Each row is a point on a tangle of strands that fork, close into loops and nearly touch. The rows are in no order.
Points whose rows are less than 77.5 apart are linked; no others are. Some points are linked to none.
j705: | -35 |  19 |  23 |  11 | -32 |  14 | -38 | -23 | -12 |  13 | -23 |  22 |   9 | -38 |   7 |   9 | -11 |  18 |  51 |  19 |  -6 |  17 | -24 | -16 |  -7 | -43 |   7 |   6 |  -7 |
j94: |  22 | -30 | -28 |  31 |   3 | -19 |  32 |  26 |  -2 | -15 |  16 | -24 |   3 | -13 |  20 |  78 |  -9 |  57 | -12 |   4 | -20 | -11 | -14 |   6 | -27 |   7 |   0 | -15 |   3 |
j888: | -18 |  35 |   4 | -46 |  -6 |  28 |  15 | -42 |  31 |   2 |  26 |   4 |  23 |   4 | -14 | -34 | -12 | -38 |  -2 | -26 |  11 |  -4 | -22 | -21 |  19 |   0 |   3 | -11 | -25 |
j710: | -34 |  34 |   5 | -23 |   7 |  34 | -23 | -16 |  19 | -16 |   3 |   7 |  28 |  -9 |  -9 | -18 |  -6 | -29 |  10 |  -7 |   0 | -14 | -29 | -25 |  18 |  -9 |  21 |  20 |  -6 |
j249: |  24 | -24 | -38 |   4 |  -3 | -16 |  46 |  11 |  11 | -23 |  33 | -22 |   0 | -15 |  16 |  62 | -10 |  37 | -21 |   0 | -26 | -10 | -26 |   3 | -11 |  14 |  -4 | -33 |   0 |
j926: | -40 |  66 |  29 | -25 | -31 |  42 | -53 | -19 |   5 | -17 | -19 |  23 |  43 | -26 | -15 | -51 |   6 | -36 |  29 |   4 |  15 |  -3 |  -3 | -29 |   4 | -28 |  16 |  34 |  -4 |
j214: |   4 | -20 |  -9 |  36 | -27 | -18 |   6 |   9 | -15 |   6 | -17 | -13 | -26 | -34 |  11 |  60 |  -7 |  68 |  16 |   9 | -22 | -29 | -24 |  17 | -23 | -30 |  -4 | -21 |   3 |
j223: |   3 | -13 | -26 |   9 |  42 |  21 |   2 |  14 |  10 | -44 |  42 |  -6 |  33 | -12 |  17 |  48 | -25 |  26 |  -3 |   1 | -14 |   6 | -48 | -26 |   6 |   7 |  37 |   7 |  -2 |
j145: |  26 |  17 |  11 | -48 | -52 |  -3 |  18 |  23 |   5 |  -6 | -54 | -17 | -21 | -13 | -38 | -41 | -21 | -17 | -21 |   3 |  10 | -58 |   7 |  34 |  17 |  -7 | -33 |  10 |  15 |
j400: |   5 |  21 | -26 |  -1 | -53 |  13 |  31 | -13 |  13 |  13 |  -4 |  -3 | -28 | -35 |  19 |  37 | -24 |  47 |  20 |  15 | -23 | -30 | -49 |  -4 | -11 | -37 |  -8 | -40 |  -3 |
j872: |  -2 |  17 |  38 |  19 | -43 |   2 | -52 |  -4 | -42 |  17 | -64 |  18 | -23 | -20 |  -4 | -39 |  -1 |   7 |  32 |  19 |  15 |  -9 |  34 |  12 | -14 | -33 | -20 |  -1 |  11 |
j946: | -20 |   2 |  29 |  43 |  26 |  -7 | -62 |   7 | -21 |  10 | -23 |   4 | -14 |  19 |  10 | -22 |  27 |  -5 |  19 |  -3 |  19 |  17 |  41 |  -2 |  -6 |  -9 |  20 |  30 |  11 |
j971: |   0 |  12 |   6 |  -9 | -23 | -11 |  -2 |  17 |  -7 |   0 | -25 |  -6 | -17 |  -3 |   5 |  -9 |  -4 |  -3 |  -6 |   7 |  -2 | -31 |   5 |  20 |   6 |  -7 | -14 |  15 |   7 |
j452: |   6 |   4 |  15 | -23 | -12 |   2 | -16 |  31 |   3 |  -5 | -48 | -16 | -16 |  11 | -27 | -53 |  -2 | -29 | -10 |  -5 |  19 | -40 |  19 |  26 |  15 |  -1 | -18 |  38 |  18 |
j451: |  15 |  48 |  39 | -58 | -56 |  19 |  11 | -28 |   2 |   2 | -33 |  13 |  -2 |  -7 | -37 | -74 | -16 | -37 |   2 | -13 |  26 | -18 |  10 |  12 |   6 |  -1 | -27 |  -2 |   4 |
j899: | -34 |  19 |  21 |  12 |  17 |  22 | -41 |  14 |   3 | -14 | -13 |   0 |  20 | -15 |   6 |  15 |  -1 |   3 |  20 |   1 |  -4 | -10 | -26 | -12 |   8 | -13 |  29 |  49 |  13 |
j28: |  24 |   1 |  -5 | -26 | -53 | -21 |  33 |  15 |   5 |   0 | -46 | -19 | -32 |  -8 | -25 | -10 | -21 |  -2 | -21 |   8 |  -2 | -60 |   4 |  39 |  -1 | -12 | -37 | -13 |  10 |
j433: | -19 |  28 |   1 |  -9 | -24 |  17 |   1 | -21 |  20 |   5 |   9 |  10 |   2 | -19 |   7 |   4 | -13 |  -4 |  21 |   4 | -13 |  -8 | -36 | -19 |   5 | -26 |   1 | -12 |  -4 |
j341: |  11 | -26 | -31 |  31 |   4 |   8 |  18 |  28 |   1 | -18 |   3 | -25 |   5 | -26 |  18 |  86 | -22 |  67 |  -4 |   1 | -22 | -24 | -37 |  -2 | -18 |  -6 |  22 |  -2 |  10 |
j169: | -11 |  14 |  37 |  28 |  -1 | -13 | -38 | -25 | -30 |  24 | -16 |  31 |  -4 |  19 |  19 | -32 |  26 | -32 |  31 |  12 |   8 |  43 |  29 |   2 |   1 | -15 |  -8 |  -8 | -20 |
j668: |   5 | -37 | -48 | -24 |  58 |  28 |  36 |  35 |  22 | -40 |  43 | -26 |  34 |   0 |   4 |  28 | -39 |  19 | -35 | -16 | -18 |  -6 | -49 | -30 |  10 |  40 |  30 |   4 |  -1 |
j196: | -34 |  63 |  11 | -36 | -28 |  49 | -23 | -29 |  22 | -10 |  -5 |  16 |  33 | -18 |  -9 | -42 | -13 | -30 |  20 |  -6 |  15 | -12 | -21 | -27 |  12 | -30 |   6 |  14 | -11 |
j225: | -13 | -14 |  10 | -37 |  44 |  16 |   3 |  11 |  23 |  -8 |  21 | -19 |   4 |  13 | -29 | -49 |  15 | -45 | -38 | -22 |  20 |   5 |   3 |  14 |  29 |  49 |   1 |  23 | -15 |
j577: |   0 |   2 | -10 |   5 | -14 |   4 |  13 |  13 |   0 | -12 |   9 | -15 |  -4 | -23 |   7 |  45 | -10 |  27 |  -1 |   8 | -25 | -29 | -31 |   4 |   1 |  -8 |   2 |  -6 |   7 |
j489: | -18 |  -3 |  13 |  21 |   7 |  -6 | -27 | -49 | -15 |  30 |  14 |  60 |  19 |   4 |  29 |  22 |  29 |   0 |  44 |  17 | -10 |  69 |  -2 | -13 |  -2 | -12 |  -2 | -18 | -26 |
j162: |  38 | -25 |  -6 |  30 | -18 | -40 |  25 |  10 |  -3 |  20 | -37 | -18 | -38 |  25 | -16 |  15 |  -8 |   2 | -19 |   9 |   1 | -46 |  38 |  36 | -26 |  -2 | -36 | -13 |  15 |
j988: |  16 | -17 | -13 |  19 | -16 | -24 |  21 | -15 | -19 |  23 |  15 |  16 | -19 | -10 |  26 |  50 |  16 |  36 |  18 |  13 | -24 |  31 |  -4 |  13 | -16 |  -6 | -20 | -49 | -20 |
j827: | -14 | -24 |   1 | -35 |  77 |  15 |  12 |  17 |  26 | -19 |  58 | -14 |  31 |  21 | -13 | -25 |   8 | -24 | -33 | -21 |  12 |  37 |  -1 | -12 |  22 |  62 |  27 |  12 | -18 |
j343: |   4 | -12 |   0 |  29 | -24 | -31 |  14 |  -7 | -27 |  27 |  -3 |   9 | -25 |  -8 |  16 |  34 |   8 |  33 |  11 |  11 | -20 |   6 |   1 |  20 | -12 | -18 | -20 | -32 |  -8 |
j662: |  33 |  43 |  27 | -38 | -61 |  -2 |  19 | -17 | -10 |  10 | -37 |   6 | -25 |  -1 | -25 | -57 | -15 | -23 |  -3 |   7 |  15 | -20 |  17 |  20 |   4 |  -1 | -34 | -13 |  12 |
j11: |   4 |  -4 |  -6 |  10 | -54 | -17 |  28 |   1 | -12 |  13 | -18 | -10 | -28 | -36 |  11 |  41 | -13 |  48 |  12 |  16 | -25 | -33 | -26 |  14 | -17 | -36 | -14 | -26 |  -2 |
j272: |   8 | -33 | -27 |  10 |  44 | -11 |  -3 |  41 |   7 | -24 |  32 | -17 |  24 |  17 |  12 |  35 |  -3 |  20 | -18 | -11 |  -2 |  16 |  -6 | -16 |  -7 |  32 |  34 |  29 |  13 |
j277: |  35 |  -8 |   2 |   4 | -31 | -37 |  34 |  12 |  -7 |   9 | -39 | -16 | -31 |  18 | -18 |  -6 |  -7 |  -4 | -24 |   9 |   2 | -54 |  27 |  41 |  -9 |   0 | -42 | -20 |  13 |
j661: |  22 |  13 |  10 | -22 | -37 | -29 |  33 | -33 |  -7 |  29 |   3 |  14 | -20 |  29 |   4 | -25 |  11 | -25 |  -2 |  -3 |  -7 |  19 |   6 |  21 |   3 |   0 | -33 | -44 | -12 |
j468: |  -9 |  29 | -24 |   4 | -32 |  30 |  21 | -18 |  19 |   8 |  -3 |  -4 | -12 | -45 |  12 |  30 | -40 |  46 |  33 |  13 | -22 | -29 | -63 | -20 | -14 | -39 |   2 | -17 |  -3 |
j907: |  35 | -39 | -16 |  50 | -11 | -42 |  22 |   9 | -15 |  22 | -17 | -17 | -36 |  18 |  -1 |  33 |   2 |  28 | -18 |  10 |  -4 | -31 |  35 |  29 | -35 |   2 | -32 | -21 |  14 |
j703: |   4 | -15 |   3 |  22 |  54 | -24 |   1 |  -6 | -11 |  -9 |  47 |  23 |  16 |  34 |  30 |  18 |  23 |  -9 |   7 |   2 | -14 |  81 |  27 |   1 |  -1 |  27 |  -3 | -23 | -15 |
j788: |  -1 | -11 |  23 |  54 |  29 | -23 | -36 | -10 | -26 |  25 |  -1 |  22 |  -9 |  26 |  28 |   9 |  33 |   9 |  15 |   9 |   4 |  53 |  34 |   4 |  -5 |  -3 |  -6 | -24 | -13 |
j161: |  21 | -48 | -53 |  23 |  40 | -30 |  23 |  42 |  -3 | -18 |  26 | -27 |  16 |  21 |  14 |  47 |   4 |  35 | -20 | -11 | -13 |  18 |  11 | -16 | -23 |  31 |  21 |  11 |  17 |
j41: | -40 |   2 |  19 |  36 |  31 |  10 | -64 |  16 | -19 |  -7 | -17 |   3 |  12 | -12 |   9 |  25 |   4 |  24 |  31 |  -1 |  10 |   0 |   1 | -10 |  -1 | -14 |  44 |  69 |  20 |
j692: |  13 | -29 | -20 |  43 |   7 | -28 |   5 |  17 | -14 |  10 |  -2 | -13 | -16 |   7 |   9 |  35 |  10 |  36 |  -8 |  -3 |  -1 | -16 |  30 |  17 | -25 |   0 |  -8 |   0 |   9 |
j127: |  17 |  38 |  43 | -13 | -32 |  -3 | -20 |  -9 | -19 |   9 | -43 |  16 | -12 |  22 | -24 | -79 |   6 | -47 |  12 |  17 |  24 |   7 |  39 |  17 |   5 |   0 | -23 |  -3 |  10 |
j401: |  16 | -53 | -44 |  -9 |  26 | -14 |  30 |  47 |  20 | -15 |  15 | -31 |   4 |  17 | -17 |  13 |   2 |  18 | -52 | -17 |  -1 | -16 |   8 |  10 |  -5 |  39 |   2 |  13 |  16 |
j616: | -33 |   1 |  11 |  23 | -16 |   5 | -36 | -31 | -14 |   8 | -19 |  27 |   6 | -36 |  18 |  40 |  -4 |  45 |  61 |  16 | -10 |  34 | -45 | -21 |  -1 | -45 |  14 |  -3 |  -9 |
j539: |  12 | -23 |   5 |  46 |  11 | -26 | -12 |  15 | -17 |  23 | -22 |  -6 | -26 |  20 |  13 |   6 |  20 |   1 |  -7 |  -2 |  11 |  -9 |  50 |  16 | -21 |  -8 |  -4 |   0 |  18 |
j259: |  18 |  20 |  40 |   3 | -17 | -11 | -21 |   5 | -17 |   9 | -47 |  -3 | -19 |  25 |  -6 | -58 |   7 | -33 |   8 |   9 |  22 | -14 |  40 |  23 |  -1 |  -3 | -23 |   0 |  11 |
j174: |  21 | -13 |   0 |   1 |   0 | -12 | -12 |  30 |  -1 |  13 | -52 | -20 | -26 |  27 | -21 | -38 |  12 | -25 | -25 |  -3 |  21 | -44 |  40 |  25 |  -1 |  -3 | -10 |  27 |  32 |
j435: | -10 |  -4 | -22 | -36 |  66 |  30 |  27 |  -6 |  24 | -31 |  68 |  -2 |  38 |  -1 | -16 |   2 | -19 | -26 | -28 | -15 |   0 |  14 | -34 | -38 |  20 |  39 |  23 |  -2 | -21 |
j868: |  -7 | -44 | -41 |  30 |  29 |  -3 | -21 |  50 |  -6 | -16 | -11 | -17 |  10 |  -6 |  -4 |  38 |   8 |  27 | -20 |  10 |   0 | -18 |   5 | -15 |  -3 |   9 |  53 |  72 |  39 |
j10: | -23 |  29 |  18 | -13 | -52 |  31 | -21 |  -1 |   6 |  -7 | -32 |   5 | -10 | -51 |  -2 |  -8 | -22 |  16 |  34 |  23 |  -7 | -33 | -26 |  -7 |  -7 | -44 |  -2 |  11 |   9 |
j922: | -18 |  27 |  40 |   6 | -42 |  18 | -51 |   0 | -30 |   3 | -53 |   8 | -13 | -33 | -11 | -32 |  -6 |   9 |  36 |  19 |   9 | -12 |  13 |  10 | -10 | -33 |  -3 |  19 |   4 |
j394: |  -4 |  -3 |   1 |  12 |   3 |  -9 |   4 | -35 |  -2 |  17 |  36 |  37 |  15 |   6 |  28 |  26 |  24 |  -6 |  20 |   4 | -20 |  64 |  -5 |  -5 |   1 |   0 |  -3 | -22 | -21 |
j526: |  18 |  15 |  13 | -40 | -30 |   6 | -10 |  35 |   3 | -14 | -66 | -20 | -21 |  -5 | -40 | -50 | -13 | -19 | -22 |  -3 |  31 | -57 |  16 |  33 |  11 | -13 | -24 |  36 |  20 |
j425: |   1 | -29 | -11 | -20 |  76 |  -3 |  19 |  18 |  19 | -24 |  59 |  -8 |  40 |  25 |   3 |   8 |   1 | -12 | -23 | -27 |  -3 |  46 | -10 | -20 |  13 |  54 |  18 |  -3 | -14 |
j912: |   0 | -12 |   0 |   2 |  49 | -15 |   6 | -11 |   6 | -14 |  58 |  18 |  34 |  29 |  18 |  16 |  18 | -13 |   4 | -13 | -16 |  72 |   4 |  -7 |   9 |  25 |   7 | -20 | -16 |
j491: | -36 |  34 |   9 | -12 |   8 |  43 | -25 |  12 |  20 | -32 |  -4 |   3 |  16 | -24 |  -3 |   1 | -23 |  -8 |  14 |   6 |  -6 | -33 | -45 | -28 |  17 | -18 |  28 |  35 |   9 |
j495: | -16 |   2 | -17 | -49 |  25 |  36 |  21 |  -2 |  34 | -16 |  25 | -17 |   6 | -14 | -26 | -21 | -21 | -30 | -38 | -15 |   3 | -21 | -29 | -16 |  36 |  25 |   9 |   8 | -19 |
j150: | -17 |  -3 |  38 |  59 |  25 | -13 | -54 |  -9 | -27 |  30 | -23 |  22 |  -8 |  25 |  18 | -18 |  29 | -10 |  22 |   4 |  17 |  38 |  35 |   2 |  -4 | -16 |   6 |   1 |  -1 |
j359: | -20 |  43 |  -1 |  -4 | -53 |  41 |  -1 | -16 |  15 |   3 | -20 |   3 | -15 | -57 |   5 |  13 | -34 |  37 |  39 |  16 |  -7 | -28 | -49 | -26 | -11 | -47 |   3 |   3 |   2 |
j883: | -11 | -39 | -47 |   7 |  21 |   6 |  -8 |  56 |   7 | -21 |   1 | -28 |   9 |   2 | -14 |  15 |   5 |  23 | -40 |  -5 |  -2 | -27 |  -7 |  -6 |   5 |  17 |  37 |  59 |  39 |
j219: |  30 |  27 |  19 | -34 | -55 | -18 |  36 | -31 |  -8 |  29 | -15 |   8 | -25 |  19 | -11 | -41 |  -4 | -24 |   3 |   0 |   7 |  -3 |  17 |  20 |   3 |  -2 | -46 | -36 |   1 |
j545: |   1 |  19 |  41 |  20 | -22 | -12 | -26 |   3 | -31 |  21 | -43 |   5 | -21 |   5 |   4 | -37 |   6 | -10 |  18 |  16 |  15 |  -6 |  36 |  12 | -10 | -21 | -18 |  -5 |   3 |
j104: | -34 |  38 |  27 |  -9 | -44 |  25 | -44 | -34 | -11 |  16 | -29 |  32 |  20 | -35 |   5 | -19 |  -1 |   8 |  55 |  19 |  13 |  22 | -14 | -22 |  -9 | -44 |  -3 |   6 | -12 |
j500: |  15 | -33 | -51 | -21 |  39 |  16 |  45 |  30 |  22 | -40 |  40 | -32 |  15 | -10 |   1 |  41 | -38 |  29 | -38 | -17 | -22 | -14 | -39 | -21 |   9 |  36 |  14 | -20 |  -3 |
j544: |   2 |  10 |   7 | -14 | -46 |  -8 |   9 |  16 |  -7 |  -1 | -37 |  -9 | -24 | -16 |  -4 |  -2 | -10 |  11 |   4 |  10 | -11 | -48 |   4 |  17 |  -4 | -26 | -22 |   2 |   9 |
j963: | -20 | -17 |   4 | -39 |  63 |  24 |  16 |  24 |  29 | -10 |  42 | -16 |  24 |   9 | -26 | -41 |  17 | -43 | -44 | -17 |  21 |  19 |   1 |   5 |  32 |  63 |  18 |  27 | -14 |
j34: | -15 |  34 |  32 | -11 | -54 |  20 | -30 |   6 | -13 |  -9 | -46 |   4 | -15 | -44 |  -6 | -28 | -18 |   4 |  26 |  21 |   3 | -29 |   0 |   4 |  -7 | -35 |  -6 |  22 |  10 |
j797: |  16 | -14 |   5 |  29 | -31 | -35 |  12 |  -8 | -31 |  29 | -21 |   4 | -35 |   7 |  12 |  16 |   5 |  17 |  10 |  19 |  -6 | -10 |  25 |  30 | -15 | -15 | -32 | -41 | -10 |
j84: |   5 | -20 |   6 |  45 |  41 | -16 | -15 |  -9 | -15 |  12 |  24 |  28 |   2 |  26 |  33 |  22 |  32 |   5 |  10 |   4 |  -6 |  70 |  32 |   5 |  -3 |  13 |   1 | -21 |  -7 |
j890: |  14 |  13 |  24 |  10 | -33 | -24 |  -1 |  -8 | -34 |  26 | -31 |   5 | -28 |  14 |   9 | -14 |  -1 |  -4 |  21 |  22 |   3 |  -4 |  24 |  18 |  -6 | -17 | -29 | -27 |  -1 |
j287: |  35 | -10 | -24 | -14 | -26 | -22 |  59 | -32 |  12 |  12 |  48 |  10 | -15 |  17 |  16 |  23 |   5 |   1 | -19 | -14 | -22 |  30 |  -6 |  20 |  -7 |  12 | -32 | -69 | -17 |
j701: |  13 | -32 | -21 |  -5 |  54 |  -7 |  10 |  25 |  12 | -32 |  57 |  -6 |  37 |  19 |  18 |  38 |   1 |  12 | -12 | -17 | -11 |  37 | -17 | -23 |   1 |  33 |  22 |   1 |  -3 |
j43: |  30 | -12 |  -6 | -20 | -16 | -29 |  41 |  -8 |   3 |   0 |  11 | -12 | -18 |  10 | -11 |  -2 |  -7 | -12 | -34 |  -6 |  -3 | -19 |   6 |  28 |   9 |  16 | -24 | -25 |  -9 |
j141: | -18 |   9 |   8 |   9 |  23 |  -5 |  -8 | -25 |  -1 |  -2 |  43 |  27 |  26 |   9 |  16 |  13 |  20 | -18 |   6 |  -2 | -14 |  50 |  -9 |  -6 |   6 |   6 |  17 |  -2 | -13 |
j306: |  14 |   9 | -39 | -21 |   4 |  21 |  45 | -36 |  26 | -10 |  59 |   3 |   9 |  -2 |   7 |  27 | -20 |   6 |  -4 | -13 | -27 |  14 | -41 | -13 |   3 |   8 |  -2 | -44 | -19 |
j351: |  -2 |   0 |  25 | -63 |  20 |  12 |  21 | -11 |  19 |   6 |  14 | -13 |   3 |  14 | -34 | -63 |   8 | -69 | -31 | -23 |  21 |   4 |  13 |  11 |  36 |  48 |  -5 |  13 | -24 |
j186: | -15 |  30 | -10 | -40 |  24 |  35 |  25 | -51 |  30 |  -5 |  59 |  20 |  34 |  10 |  -6 | -15 |  -4 | -39 |  -5 | -34 |  12 |  17 | -21 | -20 |  22 |  14 |   9 | -22 | -35 |
j785: | -26 |  15 |  26 |  17 |   7 |  -5 | -35 | -44 | -21 |  33 |   8 |  47 |  16 |  18 |  20 |  -5 |  37 | -22 |  37 |  17 |   0 |  76 |  16 | -12 |   0 | -10 |  -3 |  -8 | -29 |
j666: |  23 | -17 | -37 | -15 |  14 |  -4 |  47 |   8 |  14 | -29 |  36 | -26 |   2 |  -8 |   7 |  38 | -22 |  24 | -33 |  -6 | -19 | -13 | -25 |  -5 |   1 |  23 |  -9 | -30 |  -5 |
j998: |  23 |   4 |  -2 | -19 | -37 | -18 |  41 | -42 |  12 |  25 |  28 |  13 | -19 |  17 |  13 |  -6 |   3 | -14 |  -7 | -13 |  -8 |  19 |  -3 |  15 |   4 |   9 | -25 | -49 | -22 |
j702: | -37 |  52 |  38 |  -8 | -41 |  33 | -51 | -24 |  -9 |   5 | -26 |  29 |  29 | -32 |  -1 | -41 |   3 | -23 |  43 |  14 |  20 |  15 |  -3 | -15 |  -3 | -35 |   6 |  24 | -13 |
j687: |  36 | -15 | -26 |   4 | -15 | -19 |  47 | -17 |   0 |   8 |  42 |  11 | -15 |   2 |  33 |  47 |   5 |  22 |  -5 |   1 | -27 |  40 | -13 |  10 |  -8 |   6 | -22 | -63 | -14 |
j817: | -24 |  26 |  14 | -10 |   9 |   8 | -17 | -23 |  10 |  -4 |  26 |  14 |  29 |  -3 |   2 | -12 |  12 | -32 |   7 |  -3 |  -2 |  16 | -15 | -11 |  18 |  -5 |  15 |   7 | -12 |
j379: |  22 | -31 |  23 |  45 |  -1 | -33 | -14 |  16 | -16 |  29 | -46 | -10 | -34 |  28 | -11 | -14 |  22 |  -8 |  -9 |   5 |  21 | -25 |  57 |  18 | -22 | -10 |  -8 |   2 |  28 |
j163: |   2 |  50 |  30 | -64 | -46 |  31 |  21 | -46 |  22 |   8 |  -7 |  12 |  12 |   3 | -29 | -75 | -10 | -44 |   1 | -26 |  30 |  -8 |  -1 |  -2 |   5 |  -1 | -29 | -15 | -16 |
j680: |  26 | -49 | -41 |  17 |  29 | -36 |  26 |  25 |   8 | -10 |  19 | -28 |   3 |  26 |  -3 |  29 |   8 |  15 | -33 | -14 |  -9 |   7 |  23 |   2 | -18 |  37 |  -7 |   1 |   9 |
j148: |  -4 | -44 | -31 |  51 |  46 | -11 | -30 |  40 | -18 | -16 |  -7 | -22 |   3 |   6 |   3 |  29 |  18 |  31 |  -9 |  14 |   2 |  -6 |  31 | -18 |  -1 |   7 |  53 |  60 |  30 |
j772: |  28 | -35 |  -3 |  27 |   3 | -26 |  -5 |  31 |   7 |  20 | -52 | -15 | -34 |  32 | -25 | -24 |  23 | -18 | -23 |   6 |  20 | -38 |  54 |  24 | -12 |  -1 |  -8 |  16 |  38 |
j593: | -23 |  52 |  20 | -56 | -17 |  34 |  10 | -49 |  31 |  10 |  12 |  18 |  31 |   7 | -12 | -62 |  -5 | -47 |   5 | -34 |  25 |   2 | -11 | -14 |  10 |  -1 | -14 | -18 | -31 |
j331: |  -9 | -25 |  -4 |  52 |  57 | -18 | -52 |  18 | -17 |   3 |   5 |  -1 |   1 |  22 |  14 |  13 |  33 |   4 |   7 |   7 |  21 |  33 |  44 | -21 |  -1 |   9 |  50 |  43 |  26 |
j879: |   3 | -37 | -12 |  57 |  45 | -18 | -33 |  27 | -11 |  -1 | -12 | -10 | -11 |  13 |   5 |  11 |  28 |   8 |  -8 |  10 |  15 |   8 |  44 | -16 |  -6 |   5 |  41 |  40 |  30 |
j171: |  -2 | -16 | -31 | -29 |  61 |  38 |  23 |  14 |  16 | -46 |  54 | -10 |  31 |  -6 | -12 |  17 | -31 |   2 | -24 | -10 |  -7 |   1 | -47 | -37 |  22 |  34 |  27 |   2 | -11 |
j556: |   0 | -45 | -46 | -11 |  24 |   2 |  13 |  48 |  13 | -12 |   9 | -28 |   4 |  11 | -27 |  -2 |  10 |   8 | -54 | -19 |   3 | -24 |   3 |   7 |   9 |  28 |  16 |  37 |  25 |
j229: | -41 |   8 |  28 |  41 |  30 |   7 | -74 |  10 | -22 |   7 | -30 |   8 |  -3 |  -2 |   8 |  -4 |  18 |   4 |  37 |  -1 |  16 |   9 |  23 |  -6 |  -3 | -14 |  29 |  56 |  21 |
j831: | -11 |  14 | -21 | -38 |  43 |  30 |  24 | -35 |  29 | -17 |  63 |   2 |  30 |  -1 | -15 |  -6 |  -8 | -34 | -13 | -18 |  -2 |  14 | -26 | -32 |  22 |  24 |  20 |  -7 | -27 |

A fork is a point with three links, a tip a point with one. Leave the first point through the second and follow the links. Name the first fork or tip that comes.
j879; j148: j351
j710; j196: j616
j692; j539: j28
j351; j225: j331
j11; j400: j545
j10; j359: j214

A piece is all that can be reached along the links. How many separate loops has the piece of each point below (a circle has one, a figure eight two, a Y none), and how many tips (points with one link)?
j797: loops 0, tips 3
j912: loops 2, tips 1
j28: loops 1, tips 1
j963: loops 0, tips 2
